Points, in no order, along strands that fork, close into loops and pass close to each other.
Two points are linked if the straight distance between their rows is under 123. Some points are linked to none.
k_548: -29  35 -31   6  11   6  -2 -18  43  12   7  -2  17  35   6   4   0 -20  -3   7  49   3 -20  -7 -23  17  -6  15   8  37  33  14  27  -2  32  24  18 -34 -22  -3 -15  -7  11   1  10 -18 -19  21
k_642: -23  -5 -25   3   1 -12  -4  -9   4   7  -7  19 -44  -8  20  10   1   5   1 -13  -8  -4  -7 -11  -1 -13  -1  35  -6  30   0 -45  -9  10 -25 -21 -25 -15  -2   7 -21   8  25  19   7 -19  39  -3
k_829:  34  -4  36  -1  28 -16 -15  28  -8   6  13  35   1 -29 -24  17  12 -23 -10  -1  -2  26   5  37 -11 -32 -31  11 -21 -11  18  18 -23 -23  30  -7   6  30  30   8  -6  -7 -26  -2 -29 -55   5  11
k_186: -37  -4  10 -23  35 -49   2   8 -14 -13   1   6 -12   5   9  18  -6   0  -6   5 -10  15   5  -8  -2  -7   2  47 -22 -19  29  -7 -22   1   9 -14 -14 -23  31 -20 -13   0  27  46  -1 -46  20  39
k_126:  -7  -4  18 -38 -26   8  24  -8  -8 -18   9 -32   3  18  20   0 -24  42  11 -22 -28  18  17 -45  -4  10  30  15   0   9 -13  21 -28  11 -15  -8 -14   5  -3  19 -24  14 -27 -14  16 -12 -31  -2
k_893:  -8  -3  30 -10  44  -4 -18  13  44  37 -29  21 -41  -7 -19  36 -42 -22 -16  23  20  24  20  29  17 -10 -19  -6   9   0  40  -4   2 -11   7  10 -13 -11  26 -24   2  -2  32   5  -5  22  41   9
k_98:  -2  13 -25  24  10   0 -15 -13  25  16  30  11  24  12   2 -11  28 -32 -15  -2  26  -4 -25  10  -8 -18 -23   2   5  16  28  27  19 -20  47  -3  21 -12 -19  -3 -14  -7 -12 -10  -6 -26 -19  27
k_994: -14  -6  -1 -31  21 -22 -10  26 -33 -33  12  31 -11   1  -3   0   3  10 -15 -27  15 -34   5  19 -22 -14 -17 -15  10  -3  -3 -10 -13  17 -27   9  -2 -20   9   7 -36  17 -20 -10 -23   5  16 -13
k_65:  31   0   0   9 -12  28 -14 -34  24  24 -44  -5  24 -32  -9  -1  -6 -27  39  26   7  35  -9  17  17  -3  27   7 -15 -11  -9  -7  13  36  -4   5  16  24  31   4  34  -1  52   8  31  15 -31 -18
k_247: -11 -11   0   7   2  27  -3  20  25  19  28  14 -39   8 -18   3   0  18  -4   2   9  18 -10 -20 -22 -26  -7   2  -6  25  10 -38 -16 -12  -6  59   5  -8 -33  -9  12 -36 -57 -21   7  -4  25  -6
k_672: -31  21 -14 -23 -36  -9  52   1 -29 -49 -10 -32  31   6   4  -1   7 -12  -9  -2  12 -17  -5  11   6  54  45 -15 -21   0 -47   5   7  42  -8  22  18  10  -8  13 -20 -11  15  -3  17  56 -58   2
k_833:  -5  -4   9 -28   6  10   1 -14   8  -4 -52  29 -24 -18   6  -7 -11  10  13   6  -3 -28   8  23 -11 -10 -12 -43 -26  -6 -18 -41  35  28 -23  40 -14  -9  -4  20 -25  -3  51   6  11  60 -14 -27
k_753: -20  -7 -15 -22  10  32  -7  11 -14  -6  20   1 -16  14  -8 -10  13  28  -1   0   0   6   2 -36 -26 -17  25 -20  -2   6   3  -2  -7 -11  -1  28  -4  -1 -44 -20  -1  -5 -50 -17   7  -1  -9   4
k_58:  41 -24 -10  13 -11  21 -27 -47   9   9   5  -8 -13 -10 -16 -39 -13  29  26  20 -20 -11 -10 -20 -17 -11  -7   7  -8   2  11 -37  -8  -6   4  19 -14   8 -12  -5   1   5 -17  -7 -26 -44  28 -20
k_930: -15 -18  14 -19   0   4  -4  10 -15   6   2 -25 -10  18   3  -5 -40  -2 -18  -5   6   2   3  -5  14  20  -8  20  30   7  -3   7 -17   2  -2 -24  -2   0  -2 -13   7  34 -17 -23 -37 -16  30  -4
k_297: -20 -26 -11 -10  -8   5 -24  -6 -34   7  -5 -35  55  11 -13 -50   0  26   4  33  -8  -1  14 -44 -46   2  44  11  -6 -20  27 -16 -14  22  10   9  19 -26 -15  -6  19  -9   4  -4  13 -57 -23  -2
k_120:  22  -7  30   7  42   5 -12  10  32  21  -3  12 -35  -5 -15  36 -31 -34  -7  -4  27  12   4  43  29  -1 -17 -19  32 -12  19  11  12 -26 -11   3 -11  -1  20 -15  23  11  14   1 -21  49  41  18
k_166:  16 -18   4  15 -13  39 -10  18  -7  19   1   0 -38 -37  19  -5 -15  -7  -7 -27 -23   2   5  -5  42   3  -3 -12  41  19 -41   1  -4 -12 -23 -32 -18  54 -10  -1  36  18 -41 -55 -22  27  17 -31
k_750:   0  -6   1 -12 -29 -32  28  31 -33 -18  -8  19  -3 -16  28  21   7  12 -19 -26 -31 -23  13   7  24  -6 -26   3  -6  -8 -21  -6 -30   8 -38 -34  -9  -1  25  20 -20   7  -3 -23  19  18   7 -24
k_359: -48 -11   3 -28   4  15 -32  17 -42  26 -12 -23  38   4  11 -21 -12  17 -14  25  -9  30   9 -52   7  -6  32  24  25   7   8  43 -31  33 -13 -19  15 -19  -3 -11  33  21  -2 -19  31 -26 -30   0
k_326:  15  18  28  13 -18   2  -1  48 -32 -26  -2   1   3  15  10  14  16   4  21  -6  10  15  20  -4 -13  31  34   1  23  27 -24  25 -14  39 -46   9  -6 -11   7  17  52  -7 -32   6  21  38 -11  -1
k_219:   7  -9  33 -31  16   4  15  -7  18   7 -18  -1  -9 -11 -28  21 -36 -18   2  12   2  44   5  29   2 -22 -10   1 -52 -26  10  -1 -16 -19   7  42  -3  15  39 -12 -33   2  11  14   2  -3   2  -9
k_233:  13  11  -9  35   4  21  -7  12  41  38  19  13 -15   1 -37  -6 -18  -3  -6   2  33   8 -21 -15 -27  -4 -21  14   0  43  13 -32   0 -14  14  42  14 -26 -39   1   4 -27 -42 -12 -23 -37  34  -4
k_509: -11 -11 -13  13 -22   9  20  -7  12  19   5 -11 -12 -34   2  17 -19 -34 -16   2  -8  21 -16  25  44 -19 -25  30 -21  13  -8   2 -33   4   6   8  13  32  13 -10 -10   8  -3 -38   1  -5   8 -15
k_73:  19  12 -15   5  26 -17 -51   8 -20  -6  15  15   3  25  -9 -19  31  -3  27   4  42  -1  -1 -13 -43  13  23  29  25  26  14   8  15   8  15 -21  -4 -23 -21  15  10   9  -9  44 -16 -61   0  17
k_668: -28   3 -38  31 -27  -3  37  17  -7 -12   3   8  -1 -34  25  25  30 -34 -12 -13  -9  -3 -14  20  52  12  13   5  11  21 -29   5   4  11 -41 -23  -1  16   8 -27  26  -8  34   3  31  66 -14  12
k_203: -29  26 -52  -1  10 -13  12 -44  27  -4  -1 -45   4  39   8  -3 -28  -9   4   3  42  -6 -21  -7 -14  48  24  15  -3  22   9  -4  31  13  25  17  15 -33 -25 -22 -18  10  31  28   1 -26  -1  25
k_347:  15   5  14   3  11  13 -22  -5  20  28 -16  20 -23   6  19   7 -10  24  27 -13 -14  11  13 -22 -14 -12 -21   5  23  21  16   5   3 -15   7 -25 -16  -9 -18  11   6   8  -1  -3   1  -7   6  -6
k_845:  -3   4 -26  39 -51   8  41   1   2 -20  12 -21  35   9 -12  -9  31 -21  21  22  -2 -12 -10   4  -3  22  32 -17 -39  -9 -17 -24  21   9  -3  44  14  10 -15  -4  38 -49   2   9  21  19 -25   2
k_241: -41 -21   2  -3 -16  35  21  18   2  31 -26 -25   8 -38 -16   6 -41 -47 -31  15  11  30  -1  28  47  -2 -18  36   3  10   7  10 -18   9  18  -6  26  14  11 -24  30  19   5 -55 -17   5   2 -25
k_595:  47  12  14  -7 -28  34  32 -14  20 -13  21 -34 -44 -12   6  11  -7  -9  14 -39   0  27  -2  17  25  20   6  21  11  22 -41 -16  -1 -20   2   0  -5  65  -6   9   0  20 -34 -14 -40  -5 -18 -17
k_346:   2   0 -26 -11  30  18 -33 -56   6  -2  -5 -20   4 -31  15 -33 -12 -30  -6  11  16 -16 -21  32  19  19   4   2  27 -22   4  14  28  16  10 -25  -9  29   8 -37  -8  58  49   3 -29 -12  -7   9
k_571: -15   3  10 -16  45   6 -19   0  -3   9 -40   9 -10  -2  -5  -9  10  22  33  21  24  12  16  -8 -48  10   8  24  -1  -3   3 -32  24  -5  26  -9   0 -27 -25  10  23  -9  22  55  -2 -25  -3  13
k_904: -29  -7 -12 -13 -29  16   3 -13 -16   8  13 -27   9   2  40   0  20  39  11  -3 -45  30   5 -64   2  -1  27  28   9  11  -6  24 -21   0  -9 -23  -8   7 -24   3   0   7 -17  -2  45 -21 -39   3
k_116:  19  26 -13   7  -8 -26   5 -37  14  -8  25  14  17  24  17  -7  36  27  -6 -14 -30 -35 -10 -31  -9 -10 -20 -17 -15 -14  20  24  -1 -37  33 -28   4  -2 -14  12 -50 -12  -9   1  -3 -22 -13  11
k_689:  19  23  12  -9  20 -32   4 -36  31  -8   5  -9  21  42 -18  11 -39  -8   7  -1  11 -23  -8  17 -14  16  -8 -17 -10 -25  38  25  17 -13  40  -9   6 -11  29  -3 -35  11  32  32 -32 -26  16  19
k_453:   3   3 -26   3   9  14 -34  22 -50 -33  39  14  -7 -17  40 -11  -3  -4 -11  -7  13 -25  -6  -4   5  19  20  -7  53  24 -29  40 -11  38 -67 -42 -11   2   3  10  14  37 -29 -34  -6  17  -1   8
k_476: -25   3 -16 -23   3   5  16 -11   1 -22  24 -32  18  24   2  -6  12   7  -5   3   8   8   8 -21  -8  19  41  -3  12 -15  -4  11  13 -10  11  23  14   4 -34 -22  -4   5 -12  10   7  -2 -30  19
k_291: -30  31 -13 -19  -2  -2  19 -10  10  -6 -38  50 -30 -27  42   0  22   5  -1 -14   8 -33  -5  16   5   8 -25 -38 -10   8 -34 -15  34   2 -11   4 -15  -5 -18   8 -37 -10  41   3  20  70 -24  -5
k_136:  -1  23 -50  36 -18 -16 -10  -6 -19 -14  24  33 -19 -12  30  -4  41  -6  17 -14   2 -12 -35  -5   4  -1  -6  36  -3  36 -18 -35  -6  33 -39 -41 -10  -9   7  17 -11   0   6  35  11 -22  20  -1
k_265:  16   4  16  22   8   1  -9   5  31  35  -4 -20  25  18 -16  14  -8  -6  -2  14 -13   7   7   8   8   3  -4  -8  30 -18  31  46   9 -38  27 -21  13   2   9  -8  44  -3   4  -6  -3  10  -2  20
k_598:  16  17  10   5   4  -5   0  -3  -6 -14  27 -32  24  36 -32  15  10 -16  21  -3  29  31  -6  10 -14  18  51   5 -17  -5  17  43  12  23  10  22  18  -9  43  -3  22 -10   8  47  16 -17 -36  34
k_583:  16   0  16  27   2 -10  26  23  18  -8   5  32 -19  -9 -29  21  16 -51 -13 -17  26 -16 -12  56   9 -10 -38 -33 -10  -7  -7 -16  12 -34   7  16  -2  15  15   3   4 -21 -12  -2 -39  36  22  -4
k_861:  23  12  16  20  24  17 -14   0  30 -11  18  10 -40   8 -20   7   2 -30  10  -5  24  -7 -16  40   8   0  -9 -29  13   1  10   6  27 -12  -2  33   1   5  15 -10  27   0   1   1 -33  46  31  17
k_549:  52  -5  30  23  28 -33 -19  25   5  23  -6  28   2  10 -25   0  22   8  12   5 -12 -16   6  -7 -25 -26 -23  -5  13 -10  15   3   2 -30  18 -18  -8 -18   1  30   6 -22 -30  14 -23 -31  35  -2
k_984: -57 -30 -11 -24 -11   4 -20   3 -46  -9   1 -21  34  -1  15 -30   2  38 -19  11 -31  -1   4 -50 -12 -15  20   9  -2 -12  19   2 -34  33 -17   5  23 -23  -4   0   2  -3  -1 -12  44 -32 -12 -17
k_818:   6  -5  -7   3   8  12 -31   5 -28   2  12  -6  -6 -25  22 -20 -15 -18  -6  -5  15  -1   2  12  13  24   1  33  41  25 -22  14  -4  21 -32 -40   1  16  -5   2  21  46  -7 -27 -34  -1   5  -7
k_87:  37  12  29  24  36 -30 -30  27  15  22   7  62  -9 -26 -23  14  25  -8  -4   3  -9  19  -1   6 -20 -38 -49   1 -11   4  25  11 -17 -20  26  -4 -11  -9   5  28  -6 -32  -2  25 -11 -52  14   3
k_768:   5  13  16   2  12 -20   1  30 -10 -28   4  38  -2  -9 -10   9   7 -28 -11 -20  44 -31  -4  53  -6 -11 -41 -15  -6   4 -19 -20   4   6  -7   8   7 -13  19  13 -27   0 -13 -12 -35  18  21 -16
k_533: -24 -14 -28 -15  -9  18  -8   4 -14 -19  50   3  -4  10   8   3 -14  12 -28  -9 -20 -13  -5 -17  12  -9   3 -42  24   2  19  42 -16  -4 -27  15  -1  11  -3 -29 -16  19 -21 -53  10  53   1  -3
k_437: -32  -1  -3   0   8   9 -23  16   0  37   2 -22  39  12  -9  -5 -10 -13 -11  27  18  33  -6 -10  -3  -2  23  29  13  11  42  50  -9  28  19  -9  23 -22   9 -22  35  10   9 -19  16 -28 -14   6
k_929: -41  12   2   0  19 -53  23   5   4  -3   9   1   0  37   9  32  11   1 -29  -8  -9  -2   1 -12  -7  -7  10  -3 -17  -7  39  11  -5 -18  13  -6  12 -39   9 -18 -30  -8  19  39  15 -19  15  49
k_108: -13   9  20  -9 -28 -10  28  43 -34 -37  -8  17  28   6   2   8  45  10 -10   1   1  -9  18  22 -17  -1   1 -24 -22  -2 -20 -14  -9  13 -16  27   8 -14   0  21 -11 -28 -28  -2  18  22  -5 -20
k_958:  -7   4  19 -19 -24 -16  36  21 -30 -45   2  -5  -3   2  25  12   7  24  -8 -18 -14 -24  20  -6   4  19   6 -24   3  -1 -41  -6 -15   6 -32   3  -7   0 -11  24 -24   3 -20  -8   1  41 -10 -12
k_803:  20   0  35 -22  26  -4 -14 -12  13  36 -20  -4   0 -33 -35  15 -61 -19   2  27   0  41   1  19  -2 -31 -14  14 -42 -18  28   7 -23  19  31  26  -2   7  44  -6 -11  13  32  16   6 -42  15 -14
k_542:   1  -7   4 -18  25  -5 -10   0  12  -1 -21  12 -37  16  14   0 -13  21  -8 -19  -4 -31  26  -4   1   9 -12 -44  28 -12  -7   5  15 -20 -21  -4 -26  -5 -13  10 -15  10   5 -17  -6  62  17  -4
k_228:  14 -22  29  -1 -18 -27   6  18 -22  -3 -14  -7  10   0   0   9 -13  23  -8   3 -40  -8  31  14  18 -19 -18 -19 -12 -31  -3 -16 -25  11 -26  -7 -20 -15  30  15   3  -5  -7  -9  -2  11  32 -34
k_496:  44   4   4  27  -2  -4 -18  -9  26  26  17  16 -13  14 -29 -10  11  16  -8  -7  11 -20 -22 -25 -21 -26 -32   1   7  30  12 -16  -1 -27  14  -5 -12 -17 -25  30 -19 -15 -50 -13 -23 -51  49 -11
k_416:   0   4 -32  -8  23 -12 -16 -52  -9 -19  17 -36  22   3  11 -39  -9 -23  -6  -3  14 -31 -22  10  -2  27  10  15  17 -19  11   3  11  10  14 -35   2  16   8 -23 -21  48  28   8 -46 -53  -6   4
k_983:  23 -14   7  10 -42  30   7 -24   4  -3  10 -55 -24 -11   6   5 -20  17  34   2 -35  35  -3 -26  32  16  53  32  -5  11 -24   0  -7  24 -33 -10 -20  31  19  -5  37  22   6   5  22  16 -13 -13
k_101: -28  -5   8 -11  -9  -5  20  26   1   3  -9 -39  -3  28  23   6 -28  11 -42 -25   7 -20  18 -20  19  33  -2   8  58  11 -15  23   1 -32  12 -40   1  -3 -19   6   4  30 -28 -30 -19   9   3  14
k_444: -26 -12 -20 -13  24  18 -30 -21  -9  21   1 -23  47  16 -20 -35   6   1  12  44  22   6  -8 -26 -46  -3  26  31  -8   2  38 -10   6  22  32  18  26 -23 -23 -22  11  -2   7  15   4 -63 -21  10
k_27:  30  -7   3  -4 -28  28  32 -11  22   7  14  -9 -24 -20  -7   5  -6  -9  -4 -20  -5  21  -8  13  17 -11 -19  17 -24  11 -20 -13 -15 -22  25   3   4  31  -4   1 -24   4 -28 -22 -23 -20   0  -7
k_411:   6   2  24 -11  40  -9 -12  -4  31  36 -23  19 -40 -24 -14  34 -57 -23  -1  15  23  59   1  17  10 -21 -21  36  -9  16  33   9 -16   2  14  21 -15  -2  34 -13  -6  -2  35  23   0 -39  34   9
k_387:  15  15 -25  49 -42  17  34   9  23  -5   7 -25  17  17 -11  -9  33   8  24  16  -1 -27  -7 -17 -22  35  28 -24 -17  -4 -33 -32  40 -32   9  21  13   9 -50   0  38 -44 -32   8   5   5 -18   6
k_388:  36  24  -1  -6  40  23 -26 -40  17  -5  12   2   0  -6  -3 -13 -18 -35  10  -5  35  -6 -15  52  25  18 -13 -17  43  -5  12  47  31  10   2 -10  -2  25  13 -12 -12  60  20  -6 -25  19 -21  17
k_382:  24 -10   7  20 -26   0  16 -37  25   1 -12 -11  11  -3 -13  -3   4  25  26  18 -36  -5   3  11   3  -6   7 -26 -44 -30   0 -21   7 -12   8  19  -5  22   6 -15   6 -19  14  10  19  16  -1  -2
k_271:   7 -29  34 -14  -3  -1  15 -15  11  -7 -45  -6  -6  -1 -20 -17 -22  31   4   5 -14 -40  21  25   2  -7 -11 -55 -25 -43  -8 -41  16  -3 -23  54 -30  -6  -6  -2  -8  -8  37 -13  -9  63  18 -29
k_29:   2  -3 -27  27 -21   7  -4   8   5  15  37  -3  38  20 -10 -22  19 -17 -15  -3   2 -13 -18 -18 -23  -2  -1  16   1  15  19   4   0  -2  24   4  26  -5 -28   0   7 -17 -25 -20 -13 -34  -9   6
k_383: -20  28   4 -12   8  -7  -5  30   4  -5 -29  68 -21 -13  29  31  17   7  -5 -13   5  -4  14   8  12  -6 -38 -20   2  21  -3   1  16   9 -30 -13   0 -32  18  23 -29  -3  23   1  39  60 -10  -5
k_327:  -1  16 -25  11  14 -21 -25   4 -41 -31  14  41  -6  -7  13 -11  54   3  26 -12  27  -1 -12   3 -25   0   4  34   3  25 -14 -12   7  31 -23 -26  -4 -19   2  21  -5   6   8  36  -8 -44 -12   7
k_187:  33   5 -14  36 -23  17   3 -19  11   5  -8  18  24 -21   9 -16  55  10   8  -4 -49 -27  -4 -16   4 -26 -28 -32   3 -12 -12  -5  26 -41  28 -30  -8  24 -36  26  -7 -36   1 -13  16  10 -30 -16
k_626:  37 -15  25   6 -23  49   4  12   0  -3  -2 -37 -38 -31   7 -12 -24  -2   5 -18 -11  22  14 -13  38  22  13  16  35  17 -53  -8  -6 -10  -8 -18  -6  67 -19   9  29  30 -43 -39 -39  12 -12 -32
k_658:  -6 -11  28 -42  10 -13   9 -20   4  -4   3  10 -24  -9   1  25 -22  14   4   8 -12  36   2   9  20 -40   3  -5 -46 -26  18  -5 -29  13 -16  47 -13  12  54  -7 -48 -10  14  25  40   3  -5   6
k_293: -11  -2  18  -7  37 -36  -5  26 -24   0  25  18 -15 -15   7  24  27  -7 -18 -10   0  36  10  22  -3 -27 -11  28 -22 -15  17   6 -27 -20  22 -12  -4  13  19 -12 -11  -2  -2  44 -28 -51  20  32
k_259:  21 -11  -8  11  27   9 -32  -7   2  -5  20  29 -53 -10   5 -15   8  27  16 -11  -4 -22  -6   7  -3  -7  -6 -38  24 -12 -15 -18   9  -4 -31   7 -37  10  -5  -4  -9   8  -8  -1 -13  42  30   4
k_252:  58   6 -25  45 -18  18  -8 -17  23  22   2   7  -9   5  15 -16  28  22  23 -11 -34 -24   2 -23   0   0 -10 -23  26  11 -31   2  23 -36   4 -33 -11  18 -48  16  37 -24 -26 -14   4  22   2 -10
k_196: -10 -33  19 -13 -22   8  26   5  10   7 -43 -14  -8  -8 -11  -2 -20  39   0   7 -15 -16  14  -4  -5  -8  -6 -32 -27 -26 -19 -61   5  -6 -13  39  -6 -13 -17  -1  -2 -18  -6 -19  -3  22  21 -30
k_71:  32  22  17   8  39   2 -15 -45  47  12   4  -8   4  12 -15   9 -26 -32  12   6  25  12  -7  38   7  17  -9  -6  12 -20  25  34  36 -14  39   4  -2  24  19 -17  -7  30  30  21 -26  -3  -1  17
k_451:  -2   8   4 -19  41   3 -34 -25  -4   5 -15  -6  18  26 -13 -18  23  11  36  24  24  16   4 -14 -44   9  11   3   5  -4  15   2  24   3  39  18   4 -22 -19   5   1   5   6  50  -7 -46 -22  27
k_561:  -6  21  21 -24 -11 -21  14  31 -21 -10 -35  55  -2 -20  24  37  24  -2 -16 -21 -16   0   6  11  11 -30 -52  -4 -15   9 -10   7 -27   2 -13 -24  -6 -23  29  34 -51  -6  10  -8  41  29 -23 -18
k_360:  55 -10   2  11   3  11 -22 -20  16   4  32   5 -24   3 -23 -23  -5  34  15 -10  10  -4 -11 -15 -26 -32 -17  -7 -15   8  -9 -39   2 -28  12  25 -13  20 -30  16 -31  -3 -50  -4 -44 -35  29 -11
k_843:  -1 -20  30 -17  24 -22  -8   9   9  12 -26 -32  26  27 -33  -7 -47  20  -8  29   8 -11  28  -7 -39  17  -6  -2  -8 -28  22 -15  -6  -7  11  13   6 -42  11   3  13   8   4   4 -22 -27  32  -6
k_913: -34   3  -8  11 -25  -3  33  44 -23 -14 -20   1   9 -40  12  19  11 -47 -26 -14  14   4  -2  35  37  11 -16  14   3   5 -28  -7   2   6  -7 -34  23  21  20 -11  28   0  22 -10   2  37 -10  -8
k_568:  -6 -11 -17  27 -54  -8  44   0 -19 -33   4 -23  23  -7  -3   1  33 -27   1  -5 -18  -7 -19  11  28  14  24  11 -28 -11 -28 -20  -4  14 -14  -2  13  25  19  -1  22 -28  13  12  21  16 -28  -6
k_678:  36  14 -15  11 -12  -7  -6 -30   3   3  18  38   1   0  12 -16  53  12  -4 -25 -40 -30 -13 -18   8 -30 -36 -34  11  -6 -13  21   8 -56  28 -49  -9  25 -21  25 -43 -14 -27 -13   4  -7 -11   7
k_449: -31   7 -27  -2   4 -29   7 -27   8  -9  18   7   6  47  17   4   9  18 -18 -10 -18 -30 -11 -21   5  -4  -6 -14  -5 -11  27   8   7 -31  11 -13  11 -20  -7  -8 -43  -3  23   0  -3  -3   8  30
k_479: -56 -25   6 -18 -11   9  14  49 -32  18 -38 -18  20 -39  10   8 -15 -47 -46  10   8  32  10  21  44   2  -9  36  23   8 -19  16 -28  19  -7 -36  19  20  12 -17  34  18  -6 -36  -3  26  -5 -15
k_172:  -4  -5  -1   5  34   1 -25 -14   1  16   9  -3  42  20 -22 -10 -13 -23  -5  24   3  16  -5  20  -1  -7  12  -6  -1 -30  48  42   4  -7  30   1  21 -10  16 -41  14  -1  19   9  10  -4  -7  20
k_325: -32   9 -47  16 -34 -14  51   3 -25 -44  14 -19  14 -13  10   8  21 -46  -9  -9  10 -16 -13  22  21  42  40  -1 -17   0 -47   2  22  24 -32   5  18  26  -1 -15  14 -15  18  12  18  55 -35   5
k_500:  31  -8  22 -21   8  27 -14 -22   8  12 -19  -2  -3 -10  -6   4  -5  11  30  15 -16  33   6 -11  16 -19  24 -23 -13 -16  -5  20  -4  32  -9  20  -9  20  30  -3  17   2  27   7  47  47 -24  -5
k_610:  -3  10   3  -3   3  -8   3   2   6  -3 -13   5 -14   3   5   6  -2  15  16  -3   3  -8  11 -15 -16   7   6  12  -8   3 -15 -34  10  -2   7   1  -4 -22 -13   9 -11  -4   8  26  -9 -26  15   3
k_812:  10  -1   7 -10 -19  -2  26  -6  17 -15  -9 -15 -24  17   1   8 -34  40  -2 -14  -6 -31  24 -17   0   7  -4 -24   2  -6 -25 -26   4 -15 -18  11 -23  -3 -19  14 -22  12 -11 -16  -4  49  26 -20
k_145: -18 -13 -15   6  -9   4 -24  38 -42 -20  31   1 -19 -13  28 -19 -34  17 -31 -13  -8 -32   2 -13  17  11  10  -4  44  18 -28   9 -28  35 -71 -24  -9  -8  -7  -2  27  23 -37 -50   3  33  37 -14
k_469:  50   5  -3  49 -34  10   4   2   1  -9  18  -6   2  25  -4  -8  36  20  24   0 -13  -9  -2 -14 -20   8  23   4   2   2 -17 -18  16 -28  -3 -13 -10  22 -29  25  53 -24 -41  17  -6 -14  -2  -2
k_832: -17 -23  12 -31  17  16   1  -2 -14   4  -3 -10 -11  -8  -2  11 -10  29  15   8 -31  40  18 -10  30 -36  33 -21 -28 -32   1   6 -19  23 -28  31 -19  15  43 -21  -8  -7  32  15  58  51  -6  -3
k_752:   9   3  -2  -6  18 -35   5  -6   6  -5  -3 -24  26  31 -37 -26 -37  -6 -13  16  18 -45  -3   9 -29  34 -10 -15  -8 -25  26 -15  14 -10  30  14   6 -30  18   4 -19   8  10   1 -56 -46  39  -4
k_100:  33  -6   3  42 -12   2 -17  10  27  50 -14   6  -5   7  -7  15 -15   3   7   5 -20  19   5 -13   5  -3 -13  16  18  14  27  16  -3 -16   9 -27  -6   6  10  -3  50 -17   1 -10  11   0  20  -1
k_421:  11 -31  35  -7 -21   8  25  23  -1  21 -30  -8  12 -10  -9   8 -16  21  -4   2 -33  -2  31   3  21 -12 -22 -13   0 -28  -8 -18  -5 -32  10   6  -7   7   3   7  19 -14 -16 -20  -2  10  19 -22
k_487: -26   7  -5 -27  -4  11  40   1 -11 -47  22 -36  13  10  -6  -1  18  -7 -15  -5  15  -8   1  -6  -9  47  36  -5  10   2 -36  33   6   8  15  30  10  38 -32  -9 -21   2 -21  -8   0  42 -53  14
k_621: -21   6  17  -5 -16  13   6  35  -2  20 -54   6  29 -20   2   3  -7 -18  -2  19  10  17  13  -3   2   8  -9  10   4  10   1 -11  -1  10   9   0  31 -23  -6  18  30 -23  24 -10  27  11 -19 -18
k_375: -24 -16 -10 -11 -16  -8 -20 -14 -34  -5  23  -4   8   9  25 -16  17  41  14   1 -36   0   2 -56 -18 -12  31  16  -4 -15  18 -10 -28  15 -21 -21 -18 -13   1   3   5  -6   8  10  38 -26  -1   1
k_123: -10  18  22 -32  20 -19  12  47 -50 -47  -4  38  21  14  -1   8  42   2 -14 -12  31 -12   9  12 -23  -7 -14 -15  -2  -3   1  17 -22  24 -10  12  17 -30  17  31 -29  -8 -27  12  -2  -4 -17   4
k_777: -20  -1 -16  30 -18   5   9 -20  11  11  -6  33   0 -10   0   5  40 -21  31  17  -8  28 -18   0  12 -30  10 -10 -39   9  -2 -28  15  18  -5  31   9  -5   9  -9  11 -46  38  32  63  30 -22   9
k_988: -29  16 -43  -6  11 -30   8 -37   3 -22  -5 -11  26  17  21 -30   1 -13   3  11   9 -22 -22   2 -13  30  16  23  -4  -9   6 -11  30  16  26 -15   0 -23  -4 -16 -22  20  50  30 -15 -40  -3   0
k_787:  22 -22 -22  20 -19  27 -10 -22  14  24   7  -5  20 -20 -10 -35  -4   3   7  22  -3   0 -11 -10 -25 -10 -19  12 -11   8   4 -12   8  -5  34  16  20   5 -27  -1   3 -12 -13 -17  -4 -44 -15 -17
k_48: -36  22   6  -5 -12 -37   9  23   2   2   6  -8   8  27   7  42 -13   4 -15 -15   4  14   6   1  18   3   6  28  -6   7  33  41 -19   7 -14 -34   8 -37  23  -8   4   5  20  20  29   2  -5  40

A tip is a point with one link. Name the tips that can be reached along the links from each point below, in the order of the rows.
k_58: k_166, k_843, k_48
k_73: k_126
k_958: k_65, k_259
k_930: k_101, k_145

How many points has the smallest loop of links through each point below? Write - if it is on no loop.
k_247: 23
k_958: 6
k_73: 7
k_561: 9
k_347: 12
k_346: -

A piece is two or more points that can be reached from each other along the links. Count, over all rows, the pieces, the separate loops (a circle has one, a figure eight two, a Y none), the forks (points with three links) and the tips (points with one).
pieces: 4
loops: 5
forks: 10
tips: 8
